A landscape with many peaks, sampled at points; each row gives a point and its height.
From any point a climber steps to the highest of the 2 points nearest to it. It stops when none of these is higher. Distance is the straight distance between rows; heights are no part of it.
j963: [139 107 117 132 100 157 148 140  99 161 148 104  91 126 126 103 140 137
 129 122 102 186 121 161 141 110 124 140 139 140 126 120 124 105  96 156
 123]  height 514
j785: [114 104 128  98 101 131 116 104 123 116 163 130 130 164 162 111 103 120
 130 141 116 149 188  31 160 129 144 141 101 134  98 123 152 173  69  82
  73]  height 211
j350: [127 113 130 131 147 127 186 162  68 106 163 148 106 133  90 106 150 116
 117 146 107 154 130 165  90 118 129 161 150 122 112 118 107 118 138 128
 108]  height 317
j261: [109 130 119 152 137 106  76 127 133 141 148 134 129 125 141 170 154 149
 130 138 142 101 152 121 108 115 115 128  98 110  84 121 104 156 157 129
 143]  height 174
j83: [128 111 133  82 181  60 157 152  94 107 153  94 126 122 123 103 114 196
 138 113  88 172 151 122  94 147 121 143 136  74  99 112 120  83 187  51
  77]  height 564
j209: [141 120 166 102 120  91 187 163 106 153 111  85 104  97 121  88 113 155
 131 123  88 179 126 155 112 114 129 157 180 128 138  93 133  96 118  83
  95]  height 277
j569: [150  86 119 126  96 178 157 142  69 128 147 132  88 142 133  81 152 119
 125 155 101 191 132 148 123 116 135 153 137 130 124 140 115 110  80 144
  96]  height 579
j653: [ 80 137 107  94 152  52 107 133 156 140 150  99 153 108 147 174 123 142
 147 118 121 101 148 114 115 128 124 114 136 116  75  88 113 137 182  82
 118]  height 409
j384: [161 148 133 140 118 162 142 123 133  94  86 149 128 140 125  66  98 123
  97 121  86 133 132  90 150 153 144 126 119 170 174 179 146 133 100 110
  93]  height 284
j222: [129 100 152 127 142 126 153 158  60 136 162 134  96 136  97 128 175 127
 119 158 135 162 128 186  77 102 123 180 151  91  88 111 107 136 117 120
 123]  height 347
j231: [146 102 144  85 213  68 189 164  70  80 164 120 124 138 100 106 119 198
 135 118 105 194 157 117  68 161 118 142 147  62  96 130 127 104 171  50
  73]  height 595
j941: [143 129 109 133 100 173 157 140 125 112 136 130 134 132 121  88 134  82
 120 125 107 134 114 147 139 133 148 138 142 178 155 118 125 116  99 150
 117]  height 436
j381: [ 96 110 159 133 118 124 108 112  99 146 150 175 122 128 130 187 162  99
 152 196 187  90 130 132  88  82 126 127 134 100  61 126 133 210  69 161
 137]  height 528
j849: [158 132 104 119 134 164 120 146 115  90 120 114 127 137 135  73  87 176
 130 106  45 161 143 101 124 154 137 109  89 144 176 169 129  99 160  93
  94]  height 466
j269: [133 106 140 120 213  82 182 161  68  76 189 127 115 144  79 133 148 167
 134 129 108 146 135 163  76 159 129 151 153  77  79 121  96  99 193  82
 105]  height 673
j687: [ 80 119 132  92 105  96 117 115 136 179 145 124 126 120 153 194 159 100
 157 165 200  96 119 126 128  88 118 106 166 108  91  65 153 164  98 153
 152]  height 606
j27: [105 129  71 154 128 142 123 156 114 122 198 121  98 118 111 192 177  93
 135 173 139  93 151 149  70 106 119 133 132 110  71 104  97 169 132 184
 162]  height 447
j861: [112 103 146  92 117 124 145 121 105 130 140 139 127 160 155  89  95 114
 121 154 128 158 164  60 151 129 156 159 130 144 105 121 168 166  62  71
  63]  height 225
j560: [154 123  60  96 157 137 136 164 103  67 173  86 130 137 123  91 122 188
 138 107  34 168 140 119  90 163 123 116  89 112 138 141 115  74 212 101
 102]  height 278
j76: [120 133 146 116  94 146 113  73 188 114  85 170 167 136 145 129 107  89
 107 123 170  73 126  63 171 145 175 105  91 168 133 148 151 167  73 120
 127]  height 532
j994: [125 143 172 149  92 141 115  96 176 185  54 110 130 122 134 154 108 113
 136  94 188 136  85 154 183 125 106 110 153 142 177 127 160 106  87 181
 180]  height 445
j66: [135 115 208 160 108 121 129  99 131 192  69 138 108 125 146 140 110 138
 148 133 168 159 109 139 154 118 137 139 144 140 122 151 153 156  54 153
 144]  height 450
j488: [162 109 194 149 109 137 103 105 143 185  67 114  95 131 161 107  90 169
 141 107 119 171 130 132 161 135 114 131 115 128 136 164 129 123  85 124
 112]  height 489
j983: [105 163 145 127 135 108 148 138 119 138 129 154 133 126 116 149 155  66
 123 152 187  75 102 168 104 101 124 119 176 120 128  80 123 145 126 147
 174]  height 358
j573: [150 124 158 157 144 151  57  95 118 109 100 142 130 147 149 108 117 180
 137 115 115 132 163  97 157 129  98 135  60 104 135 187 100 125 169 112
  98]  height 617
j547: [110 120 133  90 110 144 193 141 108 118 156 140 116 140 122  99 133  57
 105 149 133 143 133 115 123 110 168 162 177 153 120  99 154 149  60 132
 106]  height 431
j879: [101 140  92 144 116 142  66 104 171 121 125 112 141 115 137 139 126 137
 117  96 131  91 124  91 166 135 118 102  75 159 155 136 119 123 161 136
 141]  height 226
j690: [124 142 146 121 105 116 163 137 142 153 120  99 123 122 138 117 118  86
 141 108 147 141 106 157 156 112 127 129 193 137 140  80 140  92  98 150
 145]  height 327
j156: [142 140 125 131 138 142 127 154 110 142 127  82 137 107 103 110 151 153
 135 117 105 123  94 222  97 121  92 140 162 108 143 118  90  85 190 161
 166]  height 437
j645: [124 130 131 155 158 113  48  93 154 113 123 136 144 155 146 141 128 170
 146 116 140 101 175  68 145 125 113 117  45 108  92 166 102 154 180  95
  99]  height 611
j692: [118 130 142 123  83 145 127  82 191 142  78 165 169 141 152 132 109  78
 111 109 181  80 109  94 185 144 158 108 130 162 150 131 166 144  63 142
 147]  height 516
j55: [112 145  97 158 118 132  67 115 175 119 140 144 138 126 118 192 155 113
 123 132 171  64 117 110 125 130 116  94  69 130 125 137 114 147 149 160
 176]  height 425
j295: [191 142 146 149 113 157 139 132 126 114  61 118 124 101 112  61  83 161
 100 101  74 156 117 136 144 150 123 131 105 146 206 188 125  89 123 115
 114]  height 326
j655: [ 93 148 107 111 132 114 107 129 128 177 151 117 121 104 150 182 161 111
 155 144 182  93  96 172 107 103  86 102 161 102 123  82 117 138 166 162
 183]  height 340
j734: [125 158 153 156 106 155 124 106 151 148  90 160 137 127 123 157 136  83
 123 140 209  91  74 168 151 115 124 113 159 150 174 130 147 129 109 193
 187]  height 313
j842: [127 100 146 106 217  68 175 162  66  73 197 135 131 155  92 138 127 177
 145 129 117 165 164 112  72 164 130 165 144  58  73 125 111 126 184  63
  91]  height 631
j111: [ 80 128 106  71 120  67 155 135 139 153 174 100 133 117 146 148 121  97
 128 131 135 134 147 110 148  95 139 139 182 136 105  31 142 131 100  92
 120]  height 507
j917: [117 125 132 141 106 154  93  95 161 180  98 110 134 118 161 174 119 124
 151 111 175 133  85 159 166 124 112 110 124 147 170 108 148 125 113 190
 172]  height 430
j848: [141 159 198 148 141 105 154 118 144 132  51 153 150 115 102  97 109 115
 100 106 145 110 116 138 133 127 139 138 166 160 157 145 135 135 111 114
 130]  height 395
j599: [154 138 155 179 105 164 125 115 124 153  68 126 115 109 110 106 119 132
 113 114 119 152  78 174 152 132 119 143 120 155 177 188 117 107 112 166
 157]  height 172
j769: [104 108  76 122 100 169 126 138 122 156 186 110  92 135 134 146 166 108
 141 146 134 153 128 147 125 110 128 137 134 138 100  91 120 136 112 175
 140]  height 354
j439: [129 128 181 145 107 129 132 109 148 147  69 156 143 133 133 116 112 113
 120 126 148 114 111 124 144 120 142 131 133 146 139 150 144 147  90 120
 126]  height 415
j483: [103 126 149  91  84 112 138  96 189 174 106 115 155 135 159 136 102  97
 129 112 155 132 135  97 184 120 147 124 169 160 126  86 174 141  70 118
 129]  height 303
j116: [111 161 130 134  92 130  84  87 191 144  86 153 160 122 134 185 121  83
 130 125 233  55  88 110 173 138 133  80 146 139 184 116 167 117  98 174
 192]  height 487
j110: [102 133  46 131 133 110  65 128 175 134 164  90 137 105 142 188 151 149
 141 105 127 104 153  94 117 116 112 109  83 115 106 114 105 136 191 137
 158]  height 351
j206: [139 111 128 108  92 165 169 131 126 137 144 134 105 137 129 102 133  87
 113 127 126 162 115 135 148 132 161 149 162 173 133 114 145 117  65 144
 122]  height 465
j40: [113 166 180 138 112 116 115  85 176 184  66 114 142 115 142 171 112  99
 138 107 213  90  86 145 174 119 110  89 178 142 183  95 160 104 108 171
 176]  height 458
j272: [156 100  95 184 123 185  72 118 109 137 149 144  88 143 130 128 168 170
 144 145 114 165 121 144 131 123 110 152  66 109 126 175  78 127 167 186
 131]  height 118
j428: [128 118 105 163 105 159 124 129 129  86 137 214 132 130  84 186 164  55
 118 195 170  73 134  90  93  97 137 120 100 124  69 165 120 191  71 190
 161]  height 429
j566: [ 79 111 114  78 102  94 124 109 140 178 173 102 122 113 160 175 149 100
 147 140 179 124 129 129 152  93 120 111 182 128 104  52 138 132 116 148
 145]  height 575
j758: [169 169 184 138 159  95 181 146 120 115  37 127 135  86  88  72  83 177
 106  97  84 131 122 154  99 161 139 127 154 129 176 159 126  86 145  78
 123]  height 362
j221: [127 150 145 103 142  81 161 162 136 139 103  92 141  94 132 107  91 158
 122  92  84 141 126 148 121 134 118 116 174 139 153  97 121  94 159  79
 124]  height 257
j118: [102 137  89  88 156  60  83 123 148 121 139  87 153 115 150 159 136 166
 145 108 103 104 159 125 118 131 104 117 106 103  81 100 100 131 222  85
 129]  height 390
j527: [112 119 116 125 183  89  87 117 127 128 159  97 145 118 138 144 152 176
 138 104 110 102 141 167  89 139  97 135 111  71  96 141  92  97 214  95
 131]  height 493
j443: [115 142 130 136 103 137  72 101 174 149 106 135 145 118 143 173 143 118
 132 122 181  73  94 126 146 119 115 103 110 139 150 132 128 148 136 157
 164]  height 453
j121: [181 109 149 130 159 130 127 144  97 117 127 118 121 122 105  83 129 203
 128 119  79 168 130 181  92 143 108 132 119  72 127 159  94  81 172 116
 103]  height 72
j766: [125 100 110 135 113 149  99 128 120 124 158 119 101 137 160 123 130 137
 142 137 107 152 178  80 134 127 139 133  70 123 101 128 121 155 123 121
  90]  height 216
j735: [137 132  43 120 148 150 132 168 112  85 192  90 112 122 118 116 146 160
 132 108  44 152 151 120 103 139 123 132 101 121 117 123 105 100 200 130
 128]  height 255
j531: [120  96 129 158  96 183  97 105 150 175 111 127 124 139 151 156 125 129
 137 121 168 157  91 150 168 132 125 112  97 147 139 143 152 124 100 187
 149]  height 414
j529: [146 127 131 179 102 188  96 100 143 141  66 143 127 122 125 109 116 128
 108 113 134 132  75 148 176 134 124 122  96 171 191 179 124 103 116 187
 160]  height 185
j834: [130 131  70 128 103 159  79 119 174 107 169 115 140 135 157 137 120 112
 120 112 104 116 159  50 157 151 146 122  69 161 111 138 133 151 127 134
 118]  height 227
j871: [140 123 155 163 147 127  29  76 140 125  98 130 142 140 144 147 132 189
 131 106 136 109 141 100 147 133  95 133  44  94 129 192  92 136 182 114
 111]  height 697
j401: [176 152 153 138 142 130 152 148 111 111  66 124 131 103 101  68  88 168
 109 107  78 157 127 141 116 156 139 118 129 124 173 177 122  98 135  79
 100]  height 346
j828: [132 109 107 163 124 151  72 120 125 142 152 136 118 130 143 166 162 145
 149 124 144 112 120 159 127 115 108 124  85 111 108 147  97 147 152 164
 138]  height 157
j942: [ 66 143  95  85 158  46 167 146 138 119 176  97 140 121 125 150 135  97
 121 134 126 120 140 119 117 111 129 140 168 128 100  47 134 129 156  90
 122]  height 464
j771: [155 153 129 135 119 155 140 144 146 105  80 119 132 118 110  80  88 128
 104  86  84 136 109 123 149 161 151 117 124 171 196 160 139 100 112 116
 124]  height 306
j896: [123 132 136 143 169 112 136 157 100 143 150 118 132 104 113 129 165 151
 130 124 118 114  99 219  87 121 102 150 163  85 109 112  96  94 183 126
 149]  height 452
j427: [124 124 132 123  80 157 103  89 217 142  84 140 167 139 147 164 108  86
 126  96 196  84  98 101 186 142 142  86 132 160 169 123 171 112  84 163
 187]  height 502
j337: [144 155 174 153  87 157 145 101 154 166  87 155 130 130 140 153 123  60
 137 141 203 114  72 168 159 128 129 117 170 152 163 126 184 116  55 196
 184]  height 301
j757: [115 136 125 160 102 162 123 123 111 115 120 203 127 136 106 176 170  54
 136 191 197  88  84 163 108  99 138 125 137 132 107 151 132 173  87 206
 174]  height 353
j689: [115 158 164 123 121 115 161 123 121 160 107 135 129 130 128 136 142  75
 127 130 168 107  95 172 128  98 129 130 192 134 146  90 148 122  95 165
 155]  height 342
j858: [144  83 210 138  94 121 135 103 109 188  73 125  94 131 151 121 117 161
 149 127 153 185 135 148 156 117 127 152 132 124 128 149 146 139  68 128
 108]  height 468
j821: [ 85 147 102 105 145  64 139 154 137 139 162 106 134 115 128 159 146 115
 131 120 127  98 144 144 114 111 104 123 161 120  95  62 120 119 182 109
 133]  height 434
j183: [111 135  96 149 192 103 152 178 105  92 201 137 126 129  85 181 182 113
 119 140 128  90 129 167  59 133 123 144 149  99  80 103  94 138 193 136
 160]  height 566
j712: [114 109  56 152 120 171 116 150 114 143 213  98  86 125 134 186 184  99
 137 157 139 132 147 143 104 114 118 135 125 113  89  95 109 145 127 197
 149]  height 393
j696: [167 114 152 150 155 135 115 139  86 126 129 142 120 140 112 101 139 174
 141 138  97 155 137 161  99 126 109 157 100  88 116 163 102 108 172 125
 110]  height 80
j543: [102 124  85 162 176 114 139 165 115 110 206 134 115 118  99 205 185 108
 133 163 140  85 147 147  55 119 118 145 150  81  61 110  94 167 157 160
 168]  height 509
j332: [140 136 197 156 105 137 149 110 160 177  48 150 123 120 134 123  98 104
 122 118 165 133 105 138 167 130 145 145 169 158 155 150 148 130  53 146
 154]  height 433
j417: [111 140 162 117 130  86 145 133 147 134 113 137 138 120 118 124 123 114
 120 120 133 102 121 137 127 117 132 135 155 147 126  99 123 137 128 102
 124]  height 378
j131: [136 146 117 141 122 145 120 115 148  94 114 145 148 149 129  92  97 117
 105 114 100 110 137  71 149 151 156 121  91 172 152 158 138 148 125  93
 102]  height 263
j62: [155 156 145 124 209  92 187 162  91  52  88 158 162 143  86  77  61 181
 102  86  92 144 132  99  96 177 149  97 128 110 158 179 140 103 185  47
  97]  height 344
j662: [153 124 100 115 173 131 164 172  86  62 158 117 131 133 106  77 119 175
 138 128  60 169 150 107  90 162 134 127 116 111 139 151 123  85 185  94
  88]  height 298
j313: [106 185 115 144 142 120 120 129 137 120 116 162 157 120 106 170 158  78
 127 145 197  56  79 183 109 115 115 108 156 126 147 105 125 135 155 161
 188]  height 375
j349: [141 128  76  93 126 143 199 191  89  80 172 113 105 135 115  66 113 141
 117 132  53 185 124 125 102 152 145 116 143 145 147 118 147  93 122 104
 101]  height 259
j415: [141 104 151 165 128 155 114 122  80 101 156 170  96 168 129 149 153  94
 136 198 160 129 172  88  97  96 122 161  92 106  62 147 118 201  79 150
 111]  height 567
j365: [118 126 155 128 101 125 114  95 162 113 104 184 150 152 140 139 123  99
 120 149 167  78 143  44 156 131 167 118  99 140  96 134 159 189  65 113
 117]  height 555
j505: [104 160 113 117 145  97 138 143 108 142 173 138 125 119 119 191 168  83
 146 163 189  76 102 164  84  95 114 107 177  94 112  73 125 153 151 167
 173]  height 339
j230: [126 103 118 173 129 153 109 132  87 132 177 158  89 142 119 179 180  99
 146 192 150 127 154 123  87  91 125 142  93 100  73 134 102 191  85 186
 123]  height 457
j10: [ 89 113 135 117 111 108 107 124 126 166 171 140 114 117 137 201 161  85
 155 194 199  97 125 114 101  85 124 122 143 108  78  95 137 192  73 161
 153]  height 569
j886: [118 146 103 137 122 137  86 115 159 114 127 140 143 127 142 121 119 127
 116 110 108 104 152  81 150 136 136 108  73 158 136 147 135 144 148 123
 101]  height 245
j407: [133 124  88 108 134 146 169 174  87 114 168 112 107 127 106  87 136 123
 127 130  74 174 133 154 109 128 131 142 151 132 128 107 114 106 142 122
 114]  height 288
j765: [154 113 154 149 116 152  86 113 141 123  84 127 133 141 141 100 104 162
 122 111 107 148 131 121 152 140 118 120  87 131 161 174 114 117 138 109
 104]  height 549
j193: [186 102 118 135 128 171 161 149  67 103 146 136  83 140 120  56 138 149
 135 156  84 208 145 146 108 124 129 156 111 107 129 153 104 102 118 135
  82]  height 692
j574: [109 133 153  77 101  83 141 110 173 172 103  87 147 112 169 126  74 120
 130  99 122 139 132 101 184 127 144 125 175 154 139  75 170 124  88  92
 119]  height 294
j264: [104 145 171 118 151  71 128 124 127 157 111 124 146 111 131 145 137 119
 132 124 164  89 111 161 107 103 118 131 167 114 103  75 119 147 153  95
 130]  height 364
j605: [121 113 156 103 155 106 154 132  94 109 153 131 125 143 124 117 131 126
 131 151 112 140 164 104 109 115 133 149 122 119  96 105 119 149 132  84
  87]  height 333
j188: [158 117 175 145 104 143  97  91 157 153  52 124 125 125 147 104  86 177
 126  87 112 146 128 124 172 147 131 122 102 154 171 174 139 116  95 118
 116]  height 513
j191: [131 124 134 153 100 161  84 101 166 125  82 115 130 130 138 120 111 139
 112  95 111 125 102 129 180 149 124 118  88 160 197 170 122 102 124 157
 152]  height 198
j367: [125 121 160 149 121 135 119  94 133  95 120 191 135 154 128 143 133  97
 128 170 166  90 158  62 134 116 148 115  83 134  92 160 127 199  74 124
 105]  height 598
j161: [108 120 108 127 147 105  97 123 131 137 168 115 109 131 153 140 140 146
 136 126 105 120 164  97 120 122 122 122  87 118  87 117 107 145 161 107
 102]  height 193
j452: [114 118 141 164 129 131 120 129 120 115 144 183 125 136 106 185 162  78
 125 186 174  85 147  91  87  92 134 122 108 110  60 142 124 212  79 158
 140]  height 478
j348: [149 104  84 157  82 219 126 113 149 118 129 136 130 151 138 107 114  96
 108 127 116 151  98 126 170 156 143 127  96 191 160 163 131 108  90 179
 143]  height 371
j294: [111 124 129 106 149 109 149 136 115 107 130 151 126 133 109 120 138 102
 109 130 131 112 143 103 112 125 149 141 138 140  99 116 135 149 125  89
 114]  height 357
j249: [126 116 129  99 185  58 123 136 119 124 135 100 144 123 128 127 125 184
 137 109  93 134 171 121  93 141 114 131 122  85  82 122 103 110 206  57
  96]  height 536
j512: [122 140  88 166 107 151 114 131 140 105 152 195 127 121  80 201 175  55
 127 193 195  59 106 121  92 109 136 114 121 122 108 145 126 181  94 199
 176]  height 389
j169: [150 126 130 130 136 149  74 114 132 104 105  81 133 108 140 107 104 208
 135  77  62 139 132 145 125 138 105 120  81 106 162 173  93  79 194 118
 132]  height 55
j112: [ 79 141 141 107 144  88 111 122 127 183 143 121 140 103 136 176 150 129
 150 141 163 100 112 170 115 108 101 121 158  85  98  77 121 148 150 130
 167]  height 352
j646: [104 122 144  99  85 139 197 111 111 111 134 165 132 140 109 128 141  34
 105 171 171 125 123 110 126 110 176 158 187 140 103  99 159 162  30 153
 134]  height 396
j26: [114 137 128  96  87 121 159 112 176 175 114 100 127 124 166 140 100  98
 136 115 157 121 112 136 176 110 135 116 185 154 139  71 163 107  80 158
 155]  height 314
j540: [113 181 128 155 147 134  99 124 137 130 103 136 156 100  99 167 143 104
 118 125 183  69  78 189 124 118  93 112 130 124 181 129 113 123 175 175
 205]  height 391
j395: [134 134  95 125 149 142 144 143 100  74 164 148 119 158 123  96 126 134
 124 148  93 152 168  82 119 150 138 139 102 134 121 149 139 141 141  93
  85]  height 282
j831: [143 157 125 136 138 139 126 137 130 146 107  78 122 107 124 119 122 134
 131 107 122 120  81 208 133 121 100 120 171 117 185 101 114  80 174 175
 174]  height 421
j25: [119 105 139 144 134 141 130 142  64 138 175 150  93 142 120 151 166 116
 137 178 146 134 143 154  85  94 112 162 122  94  80 128 111 163 117 153
 115]  height 388
j59: [158 152 126 119 174 110 183 168  95  77 103 157 139 138  96  72  85 153
 107 109  83 141 136  95 109 163 159 114 139 143 161 157 157 121 151  60
  99]  height 365
j436: [145 121 120 135 134 163 117 140  90  90 157 145 105 166 139  87 136 140
 142 156 101 162 180  85 142 137 126 135  77 112 113 145 115 130 140 116
  78]  height 248
j22: [149 121 110 135 121 167  98 127 131 106 109 114 128 136 130  85 102 156
 121  92  73 148 138 125 146 137 120 124  81 159 168 180 104  93 153 122
 106]  height 506
j961: [168 147 124 107 211  95 178 158  95  42 120 142 170 119  90  76  77 199
 116  95  60 142 127 134  81 181 149 100 121  97 163 187 120  71 201  66
 115]  height 330
j869: [ 96 131  73 105 141  83  65 129 165 147 162  68 145 104 156 176 152 162
 145 103 116 107 139 129 133 132  98 107 115  99  89  93  99 116 214 124
 139]  height 374
j811: [110 132 165 132 111 110 128 110 136 150 104 166 147 124 132 143 133  88
 133 142 171  88 110 109 136 109 146 129 131 132 113 120 147 170  92 127
 125]  height 398
j634: [186 122 126 137 155 149 159 146  71  64 146 167 109 156 105  63 141 164
 132 156  87 178 164 128 110 142 127 138 114 108 138 172 109 108 138 111
  79]  height 571
j187: [148 132 148 123 127 109  92 127 138 127  70  76 138  88 127 104 104 206
 120  85  67 139 116 167 117 137 104 127 116 104 170 164 112  84 191 113
 142]  height 60
j919: [138 138 144  92 110 106 183 139 123 153 108  91 107 111 131  84  96 134
 120 116  87 174 124 130 149 122 140 148 195 144 150  91 159 108  72  89
 106]  height 264
j614: [142 137  88 146 100 192 119 136 127  94 134 144 128 142 114  93 132  91
 110 120 103 134 107 149 145 142 143 133 105 169 173 146 122 118 132 169
 136]  height 405
j316: [139 124 141  91 131 105 161 141 105 131 138 117 124 130 138  91 106 150
 121 129 100 158 155  98 129 127 134 142 131 132 125 107 140 128 107  74
  68]  height 310
j309: [164 108 116 173 139 163 108 125  80 112 157 154 113 151 110 110 155 156
 136 148 100 151 142 150 115 132 123 143  91 103 117 166  78 115 166 150
 108]  height 95
j319: [132 118  86  73  95 147 171 147 132 140 166  93 120 137 154  68  96 120
 116 120  71 177 138 101 165 150 148 129 152 168 152 102 177 114  81  99
  86]  height 215
j951: [115 115 107 139 196 103 173 181  87  96 195 120 111 139  80 139 164 133
 120 124 110 121 131 170  66 144 123 163 152 107  76 108 101 118 191 105
 140]  height 618
j644: [125  96 155  77 101 119 169 111 125 154 123 118 121 140 157  88 101 126
 110 140 120 183 154  72 168 128 160 165 162 147 126 119 187 144  41  64
  69]  height 240
j460: [142 121  62  78 116 146 181 174 103 108 174  95 114 141 149  69 109 143
 108 126  58 185 143  94 126 148 158 111 140 155 167 109 165 107 109  88
  79]  height 234
j508: [133  85  73 173 111 184  80 112 119 140 168 121  89 131 146 167 164 145
 150 147 132 139 120 138 133 123 109 125  73 123 117 148  98 148 153 193
 145]  height 140
j3: [127 165 122 160 134 153 106 130 130 140 107 110 131 101 117 144 136 124
 118 101 161  97  71 202 136 108  91 119 145 121 189 121 105  93 189 183
 193]  height 407
j97: [117  69 112 137  81 203 107  93 175 166 137 136 128 159 161 150 142 111
 148 135 166 153 101 126 188 134 134 119 107 169 128 132 172 106  57 195
 168]  height 394
j400: [114 130 127 145 183 102  98 124 115 149 158 104 130 116 127 155 159 169
 143 123 138 101 109 192  84 114  97 140 137  75  96 125  86 119 195 115
 147]  height 471
j810: [119 124 101 165  98 174  87  99 166 119 117 140 140 124 136 135 134 121
 113 105 134 100 111 121 161 140 130 118  71 166 174 155 123 129 145 157
 154]  height 212
j431: [150 171 192 159 148  98 168 147 126 124  43 147 139 106  90  88 106 146
  98  98 111 112 109 166 108 156 131 140 166 136 163 160 116 106 130  96
 150]  height 377
j155: [115 133 134  87 127  65 171 147 148 136 115  72 143 111 137 111  78 136
 121 102 102 151 138 109 139 123 124 129 176 135 144  77 140 119 132  73
  99]  height 270
j441: [142 144 122 118 131 128 170 170 111 101 117 137 133 134 107  75 110 131
  99 115  80 141 134 134 126 142 157 127 146 152 162 139 136 114 129  88
 105]  height 392
j90: [141 112 166  87  96 118 188 127 116 156 102  98 116 128 136  91  93 128
 112 137 114 192 142  99 156 133 153 152 182 148 149 107 176 112  32  82
  93]  height 251
j759: [146 121 127 104  88 170 171 126 152 142 121 100 119 138 149  72  86 121
 118 102  93 179 131 112 172 162 150 142 157 173 152 122 170 109  57 114
 111]  height 202
j568: [110 136 165  86 127  63 152 115 152 161  88 100 158 108 144 102  90 138
 129 108 103 131 141 112 162 127 138 117 171 156 139 103 156 140 104  55
  88]  height 283
j52: [156 112 145 155  96 169 150 147 102 170 107  98  93 115 125  99 128 158
 134 121 116 175  90 204 128 109 111 135 146 135 152 125 123  90 120 186
 135]  height 476
j150: [179 136 114 112 188 128 156 163  91  52 126 140 143 145 107  72  87 197
 123 107  68 162 136 114  83 177 126 112 102 104 152 181 120  78 188  77
  89]  height 316
j217: [107 158 154 133 106 117  79  89 165 158  73 140 163 104 126 181 114 104
 141 121 224  62  90 134 156 119 114  91 143 127 171 120 147 132 135 152
 188]  height 472
j684: [125 150 118 143 183  91  67 106 149  86 136 127 150 137 139 138 126 170
 132  98 115  95 186  60 128 153 116 121  59 105  95 178 105 151 207  78
 104]  height 553
j204: [186 135 166 141 165 123 111 127 118 135  82 107 143 100 111  86 117 216
 125 102  68 144 123 175  99 144 102 136 122  82 144 174  94  61 174 118
 136]  height 66
j643: [125 144  89 144 146 143 140 147 123  71 157 168 129 156 105 123 134  93
 100 143 105 115 168  82 114 139 147 135  96 151 103 133 129 164 136 113
 104]  height 319
j454: [117 116 137 114 203  60  92 119 132 111 140  99 145 132 139 147 138 195
 144 107  96 114 157 135  85 152  98 139 109  50  54 149  95 110 224  58
 102]  height 515
j798: [121 139 135 153  97 159 134 114 132 131 124 183 131 126 126 157 149  66
 140 170 201  96  74 157 132 113 126 115 141 146 147 139 151 147  94 203
 185]  height 328
j6: [124 104 168  89 120  72 163 127 109 169 102 103 120 118 146 100 116 161
 132 123  96 173 161 130 137  96 122 148 166 124 128  98 141 125 109  70
  71]  height 292
j450: [ 80 116 120  45  91  68 142 108 159 179 163  75 135 121 174 162 125  87
 137 142 161 143 134 104 169 103 116 121 186 138 106  30 156 132  97 129
 130]  height 544
j857: [151 157  77  99 130 158 162 158 120  93 129 112 136 127 124  65  82 142
 115 102  57 143 132 106 122 156 146 105 122 162 179 133 155 103 141  88
 112]  height 426
j174: [101 156  62 140 124 110  58 125 194 119 146 118 141 104 117 205 137 110
 137 122 165  54 141  86 134 137 119  86  85 125 134 121 114 131 184 166
 180]  height 400
j996: [112 121 164 111  98 128 150 110 142 134 116 168 139 133 115 143 144  48
 121 166 181 101 117 107 135 105 163 136 153 135 106 120 153 174  42 150
 128]  height 381
j984: [116 102 156 137 108 147 117  94 103 123 132 180 117 160 138 146 147 102
 152 180 171 119 151  89 120 103 135 143  92 115  72 160 134 186  79 145
 105]  height 672
j181: [136  87  98 136  68 211 122 101 162 129 134 140 129 156 143 136 138  88
 140 134 136 151 106 112 174 144 149 129  80 174 133 144 146 125  67 191
 148]  height 373
j468: [105 140  54 129 111 111  58 113 194 127 158 110 139 116 148 197 142 118
 136 112 148  73 160  75 143 134 128  89  78 135 105 109 120 146 142 143
 150]  height 376

Where does a climber stop that starts at each point below?
j187: j417
j869: j687
j560: j765
j261: j417
j337: j687
j896: j269
j181: j984
j110: j984
j734: j687
j861: j417

Call two points neighbours if one is among the 2 nearest of the other. Go from one point of each pair to the other, from neighbour to neighbour, staying as high as possible. Name the lowest point that can't be avoided.
j193 and j269: j769
j871 and j206: j996
j439 and j984: j348
j984 and j687: j110
j417 and j269: j505

Write out the way that a climber takes from each point below.
j319: j460 j349 j407 j350 j222 j25 j230 j415 j984
j313: j540 j3 j831 j156 j896 j400 j527 j454 j249 j83 j231 j842 j269
j785: j861 j644 j90 j919 j209 j6 j316 j605 j294 j417
